Each row is a point on a landscape with many valleys, with its height.
A ball rolls from a point to the lowest of its 3 nearest points, and stops where none of them is lower. Distance is the straight distance between rows; heights are no part of it.
<1185>: [155 213 137 175 134 109 140 175 144 138 124 111  81 137  86 121 152 129
 145  93]  height 400
<1743>: [163 189 159 192 139  88 138 173 146 127 127 109 109 146  96 111 135 122
 142  83]  height 427
<1707>: [153 203 202 162 122 107 114 129 147 145 163  88 149 148  86 139 130 140
 167  67]  height 127
<19>: [175 196 163 180 128  86 141 151 148 150 180  59 125 135  39 110 147 110
 171  50]  height 350
<1035>: [ 97 103 102 113 116 147 160 111 103 135  81 144  87  98 176 155 149 148
  87 161]  height 356
<1017>: [119 201  87 219 164 100 119 136 118 126 112 119  74 141 100  94 176 123
 104  87]  height 239
<1335>: [129  53 148  84  88 125 136 101 165 140 144 138 179 149 117 160  62 142
 163 146]  height 521
<105>: [137  84 121 130 125 122 141 113 128 121  97 121 130 115 161 140 126 121
 104 165]  height 357
<2029>: [155 113 172 117 125 126 132  85 142 117 163 126 165 162 113 124  81 118
 142 160]  height 543
<2284>: [132  74 121 120 111 129 130  92 130 121 105 116 148 124 157 159 138 122
 109 150]  height 259
<2470>: [115 199  96 197 147 113 132 148 129 123 111 101  77 130  78 102 173 129
 120  71]  height 207
<1436>: [137 135  85 126 142 134 150 131 114 126 118 124  98 101 156 122 137 117
 122 176]  height 149
<805>: [141 173 170 158 162 114 114 164 153 118 115 111 133 147  98 116 130 127
 141  95]  height 228
<1076>: [108  36  97  70 100 177 131 133 117 123  94 178 130 117 170 134 128 136
 101 147]  height 158
<2464>: [137 150 146 135 150 151 115 149 143 122 148 117 153 129 103 108 115 100
 162 110]  height 262
<363>: [126 166 104 126 170 124 108 144 110 113 145 108 125 123 141 110 143 130
 120 133]  height 477
<2479>: [125  66 166  49  72 123 118  95 147 139 134 151 204 157 126 171  58 153
 171 163]  height 530
<1915>: [112  47 150  60  78 140 105  97 108 133 125 190 190 134 183 132 100 141
 107 167]  height 375
<270>: [142 191 182 151 130 127 107 133 140 140 176 107 166 158 105 128 121 142
 169  71]  height 114
<493>: [120  61 129  74  81 145 114 119 107 142 127 192 169 120 182 152 100 131
 129 168]  height 416
<246>: [125 209 116 175 139 122 143 162 139 127 122 113  81 120  88 122 166 130
 139  76]  height 255
<1416>: [122 123  90 119 123 141 165 128 114 140 105 126  92  94 152 135 138 127
 111 175]  height 441
<2022>: [111 120  77 123 123 148 163 117 111 140 100 118  87  80 146 121 147 130
 113 166]  height 393
<2171>: [124 134 127 122 149 152 129 149 142 116 158 100 140 117 105 104 120 115
 129 112]  height 304
<1265>: [155 197 192 177 118  89 139 148 148 145 163  78 136 128  67 138 135 124
 171  51]  height 271
<811>: [145 210 121 183 134 120 147 164 134 130 124 102  81 138  83 121 159 132
 148  89]  height 303
<504>: [138 131 184 129 130 117 143 105 121 111 177 124 187 157 104 121  75 120
 133 127]  height 590
<764>: [124 216 112 232 172  93 120 141  92 143 105 106  48 140  98  95 180 120
  98 103]  height 358
<954>: [ 99  43 162  52  80 135 126  98 143 144 129 157 194 141 133 140  81 163
 141 146]  height 539
<1910>: [123  75 120 105 126 150 142 118 126 133  78 143 114 135 172 144 146 144
  91 172]  height 302
<419>: [134 124 108 126 136 124 136 134 125 112 154 106 142 110 138 108 118 117
 106 136]  height 353
<153>: [100 117  67 129 124 149 159 114 112 131  90 128  83  83 158 127 147 138
  98 152]  height 489
<1470>: [130  86 128 129 120 118 135  97 125 118 115 106 139 111 151 147 128 115
 107 152]  height 278
<1831>: [152 191 193 175 118  84 128 145 145 141 155  88 143 126  83 137 134 127
 163  55]  height 168
<134>: [ 94 163  97 147 188 105 113 139 110 121 108 127  96 101 135 118 152 119
 133 127]  height 446
<422>: [102 136  84 129 177 142 122 118 113 143  93 109  92  91 132  99 153 130
 126 153]  height 289
<551>: [121 121 118 121 140 132 140 135 131 107 161 100 135 106 118 110 114 112
 116 123]  height 495
<1815>: [134 178 168 158 161 114 129 173 148 122 123 116 105 138 108 120 143 135
 127  98]  height 340
<1433>: [139  98 122 129 125 117 154 126 120 120 102 125 118 113 165 130 126 121
  99 176]  height 395
<2273>: [115  47 151  67  79 123 135 108 157 147 134 150 179 150 128 155  70 153
 154 147]  height 522
<2141>: [119  50 138  68  78 143 113 117 106 141 117 197 166 123 178 149 104 129
 124 167]  height 407
<279>: [134  81 121 126 129 126 146 117 126 125  90 126 117 120 172 139 133 132
 100 173]  height 457
<2280>: [105  47  72  65  95 172 122 127  93 110  99 193 121 121 196 128 135 141
  79 157]  height 363
<336>: [138 158  83 130 158 132 124 132 111 124 128 117 119 116 146 113 138 120
 130 166]  height 148
<561>: [131  68 123 123 116 134 129 105 136 119  85 131 144 131 171 142 140 125
 109 159]  height 222
<376>: [173 189 157 199 137  78 131 171 142 132 136  98 119 142  84 110 133 117
 146  69]  height 354
<2013>: [ 99  32  87  55  93 166 122 123  90  90  98 195 132  90 185 122 120 135
  65 164]  height 380
<2198>: [136 211 135 200 163  98 135 153 109 143 108  65  73 136  49  96 174 129
 147  77]  height 372
<1693>: [186 222 139 200 143  96 131 161 119 145 139  73  95 152  74 105 160 117
 160  97]  height 404
<1682>: [ 99  37 107  60  89 172 124 134 113 120  94 186 140 105 171 131 121 127
 105 155]  height 203
<186>: [115  44  97  86  94 168 126 123 131 131  92 165 143 124 170 142 128 124
 125 148]  height 227
<157>: [140 125 178 110 128 133 138 103 133 127 166 123 147 135 108 132  97 112
 140 157]  height 553
<116>: [121  59 122  75  74 147 113 123 109 141 123 189 166 119 180 159 109 128
 125 155]  height 469
<606>: [168 223 132 198 139 106 140 166 129 145 124  91  84 149  74 109 165 122
 164  99]  height 335
<1385>: [174 188 162 191 123  75 141 150 152 141 164  72 128 129  62 112 144 116
 154  48]  height 344
<779>: [131 134 145 119 141 149 135 141 130 127 161 120 141 116 102 120 104  95
 152 128]  height 497
<1727>: [108  45 141  49  79 173 109 110 101 122  95 203 159 103 171 140 109 126
 123 185]  height 322
<1657>: [138 169 168 155 162 129 104 153 149 119 119 110 146 142 106 119 127 118
 160  90]  height 250
<321>: [127  78 105 105  80 147 120  99 130 139 133 145 155 132 169 168 125 132
 130 142]  height 370
<1983>: [130 192 156 153 152 110 127 180 144 122 132 122  93 136 106 122 141 134
 127  94]  height 332
<1964>: [104 198 112 155 165 100 122 155 119 108 126 123  91 109 117 136 151 130
 128  92]  height 415
<2194>: [ 96  82  98  99 118 162 139 107  90 121  79 158 101 125 189 153 159 158
  82 159]  height 428
<1288>: [116  75 118 102 117 156 141 117 120 138  78 147 104 135 176 143 150 150
  89 166]  height 217
<269>: [132 160 163 140 171 133 110 159 151 116 127 110 124 140 107 109 137 125
 137 103]  height 171
<1780>: [102  42 120  61  80 171 124 129 113 128  95 196 148 101 166 143 119 122
 123 162]  height 246
<726>: [ 94 150  95 150 201 108 119 148 123 133 101 131  65  94 126  96 154 129
 113 133]  height 256
<971>: [147 181 179 176 148  90 119 169 151 126 126 112 133 139  99 118 133 122
 150  78]  height 365
<2436>: [136 133  95 125 147 124 132 134 122 110 160 106 134 112 140 101 126 119
 106 140]  height 282
<150>: [120 214 108 234 168  96 114 140  96 139 109 105  61 138  94  91 175 123
 100  94]  height 349
<1485>: [141 193 175 157 133 125  97 135 138 132 150 102 162 151 107 139 128 125
 173  68]  height 196
<946>: [137 159 174 137 131 122 133 136 127 129 194 132 185 150 112 111  77 122
 149 100]  height 614
<248>: [ 94  28 108  47  84 172 118 110  97  95  92 187 141  87 176 129 114 129
  69 164]  height 308
<1368>: [ 93 141  96 140 203 116 114 136 118 138  95 126  69  91 126  97 150 134
 114 142]  height 297
<948>: [147  69 143 101 100 138 134  87 168 138 152 133 157 160 124 143  88 138
 141 154]  height 662
<464>: [118 143  73 124 159 144 131 121 115 131 103 113  99 100 134 113 149 125
 134 162]  height 154
<844>: [120 175 123 133 168 128 107 146 114 116 141 120 119 129 133 116 144 133
 114 123]  height 498
<1338>: [123  59 108  94 121 164 135 116 125 128  84 147 118 138 174 135 151 143
  97 160]  height 116
<173>: [ 97 187 110 156 170 103 116 155 115 109 121 129  93 111 119 134 146 122
 131 106]  height 437
<495>: [121 104 135 116 122 125 143 112 127 114 143 104 140 100 128 141 120 110
 115 138]  height 448
<571>: [146 105 170 106 113 144 136  88 139 131 160 116 140 144 116 144 103 123
 128 159]  height 523
<62>: [109  41 130  60  81 164 118 122 110 133  99 203 154 103 168 141 112 124
 125 168]  height 275
<238>: [131  51 139  81  85 133 131 105 166 144 147 143 158 155 133 155  82 145
 136 141]  height 512
<868>: [131  88 128 112 126 141 147 118 125 133  85 132 107 129 166 147 138 139
  92 173]  height 420
<1002>: [150 181 181 181 131  83 120 145 150 133 141  94 143 132  92 134 133 123
 154  60]  height 261
<2042>: [149  67 143  95  93 142 131  91 165 146 165 133 146 159 135 146  94 146
 130 148]  height 555
<1602>: [122  61 112  88  77 147 120 120 116 141 118 181 163 124 180 163 115 130
 133 153]  height 569
<2405>: [117  39 149  68  77 129 134 110 145 152 150 152 169 147 148 146  81 156
 121 140]  height 493
<1165>: [ 97  37 117  54  83 175 124 124 106 115  91 189 145  97 166 136 119 128
 108 164]  height 234
<879>: [100  48 157  32  64 152 120  91 137 139 120 158 213 142 135 138  87 162
 137 154]  height 535
<1472>: [108 170  79 182 199 101 119 151 142 136 113 154  52 113 124  99 158 126
 106 120]  height 219
<395>: [148  72 141 106  91 122 133  86 170 120 160 136 179 158 111 154  64 129
 170 139]  height 548
<231>: [120 213 103 228 170  98 113 143 110 136 106 115  56 142  96  93 178 116
 100 108]  height 329
<2297>: [ 93 155  93 143 191 110 111 131 111 121  96 121  98  99 127 112 147 121
 135 137]  height 402
<2193>: [119  52 106  95 112 172 130 119 134 129  85 154 128 139 172 136 148 141
 103 154]  height 63
<2073>: [140 161 150 142 138 141 119 141 135 131 169 129 164 141 112 121 108 106
 169 107]  height 362
<800>: [123 204  87 218 171 106 114 139 129 129 103 128  56 134 105  91 176 121
 101 108]  height 294
<1064>: [126 146 135 129 160 150 119 151 150 119 151 105 139 127 107 101 126 115
 142 106]  height 159
<1400>: [163 190 171 194 121  74 132 162 143 132 141  84 130 130  79 115 137 119
 154  60]  height 204
<1418>: [120 124 132 111 138 148 141 138 139 117 157 105 137 107 108 118 110 102
 133 125]  height 447
<2356>: [138 117 111 132 136 119 143 125 118 112 135 107 134 105 150 122 117 116
 100 154]  height 410
<1482>: [119 101 139 111 114 128 136 101 125 113 137 101 143 105 133 148 122 115
 109 143]  height 454
<1318>: [108  60  68  80 104 171 120 119  86 113  95 180 119 131 199 137 149 148
  82 157]  height 346
<454>: [143 130 182 121 127 126 135 107 128 122 165 132 163 143 108 125  81 111
 142 156]  height 566
<1650>: [120  54  97  88 114 171 136 125 124 125  82 160 119 142 177 131 155 149
  94 154]  height 96
<798>: [111 201 122 159 152 100 134 158 124 112 128 125  86 121 106 135 149 132
 126  88]  height 366
<1016>: [137 216 127 197 149 117 139 153 118 140 110  81  72 138  55 105 178 126
 152  87]  height 341
<875>: [184 212 139 200 137  93 137 163 130 136 132  88 103 154  78 101 159 120
 157  88]  height 310
<907>: [132  81 124  90  77 148 123  92 136 138 157 138 148 146 162 166 117 145
 126 141]  height 488
<1043>: [127  58 104 101  94 150 117 109 134 132 101 147 158 130 165 157 133 116
 136 150]  height 328
<714>: [116 175 104 130 171 118 106 130 105 112 131 120 116 123 141 126 153 130
 124 134]  height 490
<2334>: [129 122 113 118 134 128 139 135 125 108 159 103 139 107 128 115 117 109
 107 134]  height 408
<849>: [123 164  88 132 172 127 113 129 103 122 118 113 109 108 144 119 146 117
 138 150]  height 97
<1825>: [111 155  85 132 179 134 111 122 106 125 106 120 102  97 130 112 152 116
 141 153]  height 41
<688>: [141  63 143  94  86 120 134  89 169 127 144 139 175 157 116 162  63 134
 168 140]  height 532
<181>: [100 185 109 145 176 102 109 148 108 109 117 125 101 105 119 133 145 124
 132 112]  height 453
<2125>: [151 180 173 190 136  75 130 164 148 120 130  95 138 135  90 126 130 117
 152  68]  height 414
<1086>: [144  62 135  89  92 136 138  99 180 140 148 138 158 156 131 142  75 144
 140 136]  height 563
<510>: [115 215 103 221 177 104 107 139 109 145  98 127  43 136 101 102 188 106
 102 115]  height 367
<1738>: [139 183 173 162 148 116 101 134 145 124 134 105 158 144 105 131 133 118
 170  73]  height 243
<2313>: [121 180 148 136 168 121 112 160 125 114 135 113 105 137 114 123 146 138
 120  99]  height 513
<517>: [114 218 110 237 169  98 118 151  75 155 103 107  36 123  96 105 177 101
 109 105]  height 417
<1247>: [128  65 124  88  69 139 118 117 122 149 146 162 165 140 173 162 104 138
 120 145]  height 430
<1177>: [133 146 102 122 153 134 120 139 122 111 154 108 129 126 140 105 135 128
 112 126]  height 368
<301>: [103  41 152  56  69 137 122  99 135 143 132 158 198 140 146 137  89 158
 119 145]  height 604
<869>: [144 115 181 125 128 111 125  94 131 116 170 126 179 160 107 116  77 115
 136 144]  height 576
<1281>: [113 190  80 197 165 101 126 143 134 117 114 130  76 129 106 103 158 119
 109  81]  height 397
<76>: [ 97 160  99 167 193  96 113 151 123 121 102 140  82  96 128 117 139 118
 128 114]  height 515
<2169>: [112 199  83 197 153 105 124 144 134 111 113 120  79 122  93 109 167 122
 118  75]  height 305
<540>: [123  56 135  74  75 129 122 112 136 150 153 158 162 143 165 155  89 154
 111 140]  height 466
<828>: [128  65 115 110 125 147 135 111 132 126  83 136 126 140 175 143 145 138
 108 163]  height 245
<2468>: [127  54 114 111 114 154 129 113 135 126  84 144 136 135 171 141 139 133
 112 160]  height 147
<1633>: [176 193 147 198 127  74 143 161 144 140 157  71 126 138  69 109 145 122
 149  55]  height 337
<896>: [122  61 158  65  76 123 128 104 153 142 138 148 191 150 118 165  59 147
 169 158]  height 525
<149>: [192 209 144 202 141  75 131 158 121 136 152  69 118 155  74  98 157 117
 152  76]  height 293
<1901>: [103 172  86 184 182  98 122 153 138 119 108 142  78 109 116 109 154 116
 118 102]  height 232
<586>: [120 103 111 113 121 146 160 124 111 136  80 140  90 111 171 149 143 149
  95 176]  height 330
<1220>: [118 204 101 181 141 116 132 154 132 123 116 111  81 126  83 120 163 128
 129  70]  height 231
<82>: [148 105 163 120 118 118 127  70 144 101 167 121 191 167  96 126  77 124
 147 126]  height 640
<1047>: [128 107 148 103 110 141 132  87 127 124 145 106 141 116 134 161 120 121
 122 143]  height 491
<2241>: [189 216 140 204 141  81 133 156 118 141 148  72 105 158  75 100 164 122
 159  89]  height 374
<2450>: [155  81 150 111 104 140 131  81 166 128 160 124 159 167 119 133  81 135
 143 155]  height 560
<250>: [115 190  82 205 180 112 115 148 135 131 109 146  52 126 114  96 169 122
 108 109]  height 276
<1391>: [139  63 133  88  85 145 137  98 158 145 165 140 155 157 148 154  99 150
 125 140]  height 499
<745>: [124  54 140  78  80 128 128 113 145 149 152 153 160 151 159 149  91 150
 118 135]  height 479
<1058>: [144 142  86 134 148 127 136 131 116 119 136 117 120 111 151 108 130 116
 119 169]  height 156
<1214>: [148 196 190 162 126 113 108 132 141 138 157  96 157 143  98 139 129 132
 163  65]  height 146
<2411>: [111  39  91  75 105 170 127 132 124 121  92 170 132 128 180 124 135 145
  94 151]  height 125
<1621>: [103  54 162  42  74 140 121  94 144 147 124 155 205 145 125 154  82 157
 153 157]  height 529
<998>: [132  77 118 112  95 143 118  87 133 127 123 130 155 125 158 167 135 119
 128 142]  height 279
<38>: [138 138 165 117 128 144 137 134 136 128 170 128 144 121 108 127  96  99
 158 143]  height 509
<1830>: [ 99 106  90 123 122 145 167 115 102 130  85 136  81  87 165 150 147 143
  93 159]  height 381
<212>: [122  49 118  76  83 159 124 124 117 135 108 189 160 115 170 151 114 122
 139 158]  height 485
<2204>: [141 175 167 142 127 129 125 137 139 142 195 121 175 167 115 115  94 132
 161  81]  height 426
<2346>: [ 95 175 102 158 183  97 117 149 121 107 111 136  94 103 126 127 148 124
 127 111]  height 467
<1387>: [116 114 141 112 121 136 140 116 132 120 148 105 141  99 125 145 114 106
 117 140]  height 476
<281>: [ 96 155  88 160 201 105 119 152 126 142 113 146  51  94 130  99 152 128
 105 128]  height 184
<1501>: [129  52 147  81  89 124 139 105 164 142 147 141 173 153 124 152  65 142
 150 146]  height 518
<1840>: [135 210 119 187 142 120 136 153 129 132 115  90  77 134  66 112 169 131
 144  76]  height 336
<306>: [122 121 155 105 123 138 147 115 132 121 159 106 138 108 107 138 113 104
 129 146]  height 520
<2388>: [132 145 136 127 147 157 124 144 140 123 155 117 150 126  98 111 117 104
 164 109]  height 295
<240>: [176 201 162 184 143  88 136 150 146 156 184  51 129 140  27 103 152 109
 175  54]  height 369
<2449>: [181 189 149 204 129  75 130 162 142 135 153  82 122 139  77 107 143 115
 150  64]  height 318
<2102>: [143 170 174 172 150 106 109 154 154 122 120 107 147 140 101 123 134 115
 160  76]  height 272
<642>: [126 110 111 114 122 136 164 126 117 134  97 134  95 107 166 140 134 137
 100 178]  height 373
<1018>: [110  91 115 101 120 157 154 117 110 139  82 143  94 123 178 153 149 152
  85 170]  height 292
<138>: [129 153 150 134 158 155 117 149 151 120 143 110 146 132 100 105 128 112
 153 104]  height 187
<48>: [113  37  95  80  98 171 133 127 124 127  88 167 138 125 169 141 129 129
 117 149]  height 172
<1957>: [143 116 105 131 134 127 157 129 119 123 117 125 107 104 162 124 126 120
 107 176]  height 331
<2445>: [110  44 148  53  68 147 110  81 117 128 124 180 204 131 162 126  98 156
 108 155]  height 394
<697>: [ 97 160  89 172 191  93 119 157 133 129 106 148  63  98 126 100 149 122
 109 120]  height 155
<2357>: [104  37  76  64  95 171 128 129  89 101  97 193 132 109 187 126 125 141
  66 160]  height 456
<913>: [114  63 159  28  58 153 122  79 144 142 127 166 217 151 130 145  87 164
 154 172]  height 574
<1998>: [145 153 168 133 130 133 138 131 127 128 178 134 165 136 110 124  87 103
 156 133]  height 526
<249>: [118 186 132 128 168 124 111 153 112 114 131 120 111 128 126 123 154 137
 121 112]  height 511
<1462>: [122  50 137  77  72 136 105 115 109 138 130 188 175 128 180 145  98 141
 117 159]  height 386
<349>: [154 105 171 109 121 135 130  80 145 127 165 125 156 154 117 135  93 124
 141 160]  height 524
<1878>: [125  93 137 107 104 131 133  91 129 119 133 107 148 111 145 164 127 117
 116 143]  height 472
<1010>: [189 208 137 204 135  82 137 161 136 141 146  85 113 152  83 102 150 118
 152  81]  height 126
<117>: [101  97 106  99 116 153 147 115 101 129  82 151  95 111 185 161 156 153
  90 164]  height 345
<2045>: [155  89 154 109 110 128 128  81 163 121 157 127 171 168 111 131  77 125
 149 154]  height 602
<614>: [133 160 131 127 172 140 113 152 131 107 144 101 124 139 122 100 144 136
 117 115]  height 112
<1126>: [142 186 167 148 123 135 112 139 135 136 181 115 172 159 112 124 115 133
 169  82]  height 442
<989>: [117  59 160  50  75 124 127 100 148 147 128 155 198 147 129 160  73 153
 161 155]  height 527
<1755>: [156 201 201 161 120  96 123 142 147 149 163  87 138 136  80 143 129 139
 166  63]  height 84
<1902>: [138 152  92 132 158 129 123 135 114 112 147 112 125 112 147 108 136 123
 114 148]  height 195
<2454>: [105  60  63  78 102 172 118 124  86 102  91 195 118 121 199 133 143 144
  74 163]  height 352
<2461>: [125 192 151 143 166 118 120 172 137 123 137 123 100 141 109 124 146 137
 123  91]  height 392
<1797>: [117 148  79 128 163 138 126 123 105 130 109 115 105 104 140 115 139 119
 137 167]  height 109
<1180>: [137  93 125  98  86 147 117  86 134 138 152 123 149 132 159 169 123 134
 126 143]  height 500
<755>: [132  62 115  93  81 141 118 110 122 138 129 169 162 131 180 164 122 125
 135 145]  height 517
<1443>: [120  54 144  56  80 161 105 101 102 126 111 205 177 121 180 129  99 131
 114 184]  height 360
<115>: [112 194 143 137 161 115 116 166 122 111 139 123  98 132 119 131 148 138
 118  98]  height 567
<1206>: [132 117 171 104 119 142 136 102 133 128 163 112 137 124 117 146 106 110
 132 155]  height 536
<2089>: [ 96 132  90 142 192 122 123 125 112 144  95 111  72  93 134  90 157 133
 109 144]  height 351
<369>: [107  31  85  66  97 175 131 141 111 113  97 179 130 117 172 126 131 139
  89 151]  height 107
<1160>: [134 207 141 159 146 111 136 172 137 127 128 119  81 136  97 129 149 133
 132  94]  height 324
<1627>: [101 198 105 172 156 105 127 161 129 114 124 124  91 110 104 129 156 123
 125  79]  height 355
<1784>: [171 203 179 171 120  79 144 146 151 149 173  71 129 125  48 132 139 125
 169  51]  height 371
<436>: [ 97 190  89 175 162  94 125 152 131 109 114 133  87 113 113 121 154 124
 130  88]  height 291
<286>: [ 98  39 133  42  81 184 120 112 102 112  91 197 151  86 168 135 112 124
 109 173]  height 296
<2237>: [122 209 123 163 142 109 132 167 136 122 133 118  81 124  99 134 157 133
 132  87]  height 298
<34>: [141 110 112 123 129 121 159 125 116 125 108 132 110 110 160 131 126 118
  99 179]  height 359
<2474>: [140 146 176 133 126 117 136 128 128 126 188 128 185 156 109 115  73 121
 142 102]  height 605
<1680>: [140 170 165 153 153 135 104 143 143 121 137 112 159 143 109 124 126 111
 171  86]  height 260
<950>: [124  60 126  80  70 137 119 108 116 146 141 178 168 129 181 156 100 136
 116 154]  height 403
<139>: [139 107 111 132 132 115 153 118 123 124 111 126 125 108 157 136 117 124
 102 171]  height 201
<2424>: [140 184 159 154 140 134 107 136 137 133 159 119 167 151 115 127 121 118
 174  83]  height 338
<167>: [106 174 103 132 180 108 105 136 106 111 117 122 108 113 130 126 148 127
 136 132]  height 475
<2343>: [125  98 125 118 125 121 143 112 125 109 136 104 145 103 140 132 119 109
 104 145]  height 431
<2230>: [108 132  68 126 151 150 136 117 115 135  96 110  87  87 140 106 153 128
 119 158]  height 210
<1516>: [136 146  82 126 150 135 140 128 112 128 118 117 108 103 145 115 138 119
 131 174]  height 135
<1551>: [151  80 143 105 102 124 131  72 164 114 160 128 183 164 109 143  73 125
 159 135]  height 568
<739>: [129 183 161 143 168 121 115 177 140 120 131 115 105 144 113 116 141 135
 125 100]  height 396
<380>: [ 96  24 100  54  89 173 122 129 106 103  95 186 138  92 168 123 121 135
  86 161]  height 267
<2317>: [122 207 115 218 165  92 124 140  96 143 109  82  64 139  80  87 173 130
 103  77]  height 307
<552>: [135 128 173 111 126 143 142 112 128 127 165 119 141 125 110 140  93 104
 137 159]  height 552
<1189>: [175 221 138 194 153  90 133 154 108 148 127  70  91 154  66 107 170 119
 169  95]  height 445
<573>: [111  81 105  93 115 167 140 118 108 129  89 153 103 137 185 149 155 155
  86 168]  height 288
<1259>: [106  42  73  60  98 159 121 119  80  92  90 205 122 100 200 120 120 135
  69 183]  height 549
<2172>: [145  86 151  92  98 148 130  79 150 137 159 119 140 151 131 146 108 139
 129 153]  height 510
<2119>: [152  92 164 102 111 143 128  80 156 134 159 128 149 156 121 145  99 132
 135 160]  height 516
<354>: [108 204  96 183 145 107 133 153 132 115 119 118  84 118  94 121 158 125
 126  72]  height 283
<1943>: [131  72 116  91  77 140 119 104 128 142 153 150 159 138 170 167 118 138
 129 142]  height 450
<713>: [113 184  79 201 170 102 118 144 135 124 110 139  70 128 113  95 164 120
 113 100]  height 313
<345>: [145 143 178 129 126 114 138 124 118 121 184 129 177 149 111 114  72 118
 143 124]  height 603
<1928>: [135 165 151 143 145 144 113 146 140 128 154 121 162 140 106 122 114 103
 176  98]  height 306
<825>: [117  60 166  44  73 128 120  96 143 147 127 153 207 153 132 164  71 156
 165 171]  height 528
<325>: [108 129  69 127 137 155 152 119 113 140  95 111  87  86 146 115 146 136
 116 163]  height 257
<914>: [181 204 148 190 144  74 137 159 128 139 171  48 125 154  59  93 158 117
 153  62]  height 364
<2448>: [127 116 159  97 120 142 139 102 127 128 157 115 139 113 112 149 111 112
 128 146]  height 558
<2093>: [118 202  94 207 157  99 127 141 120 126 113  94  76 139  80  96 180 132
 116  75]  height 186
<986>: [138 172 156 143 127 136 122 140 128 129 182 128 179 152 115 119  98 116
 165  95]  height 406
<2182>: [ 92 146  92 135 196 120 114 127 110 132  91 118  91  93 122 107 152 128
 132 143]  height 361
<964>: [174 219 137 186 134 104 137 172 138 139 130 100  86 146  82 112 157 123
 153  94]  height 100
<1668>: [128 146 134 122 163 143 111 148 143 116 146 103 138 134 112  95 132 122
 130 109]  height 139
<1941>: [137  99 150  95  98 150 131  84 135 130 150 117 141 137 135 163 120 131
 127 154]  height 506
<1895>: [147  66 140 106 103 126 133  89 172 122 154 136 171 161 119 148  71 132
 156 144]  height 572
<390>: [113 125  68 124 138 147 148 120 117 137 102 121  90  88 142 119 148 128
 121 167]  height 265
<519>: [103  77  86  91 111 170 129 113  96 115  86 161 107 137 193 154 157 159
  81 162]  height 325

Where does a ball stop that starts at each point below?
<153> | <1825>
<181> | <2093>
<1915> | <369>
<907> | <2193>
<395> | <1462>
<2357> | <1288>
<2346> | <2093>
<1177> | <1825>
<212> | <369>
<2022> | <1825>
<1895> | <1462>
<2013> | <369>
<1943> | <2193>
<286> | <369>
<1259> | <1288>

Write out the way that a ball takes from each point below.
<2479> | <896> <2273> <1501> <238> <1391> <745> <540> <1247> <950> <1462>
<986> | <2073> <2464> <138> <1064> <1668> <614>
<714> | <167> <134> <2297> <1825>
<301> | <2405> <540> <1247> <950> <1462>
<1878> | <1470> <2284> <561> <2468> <2193>
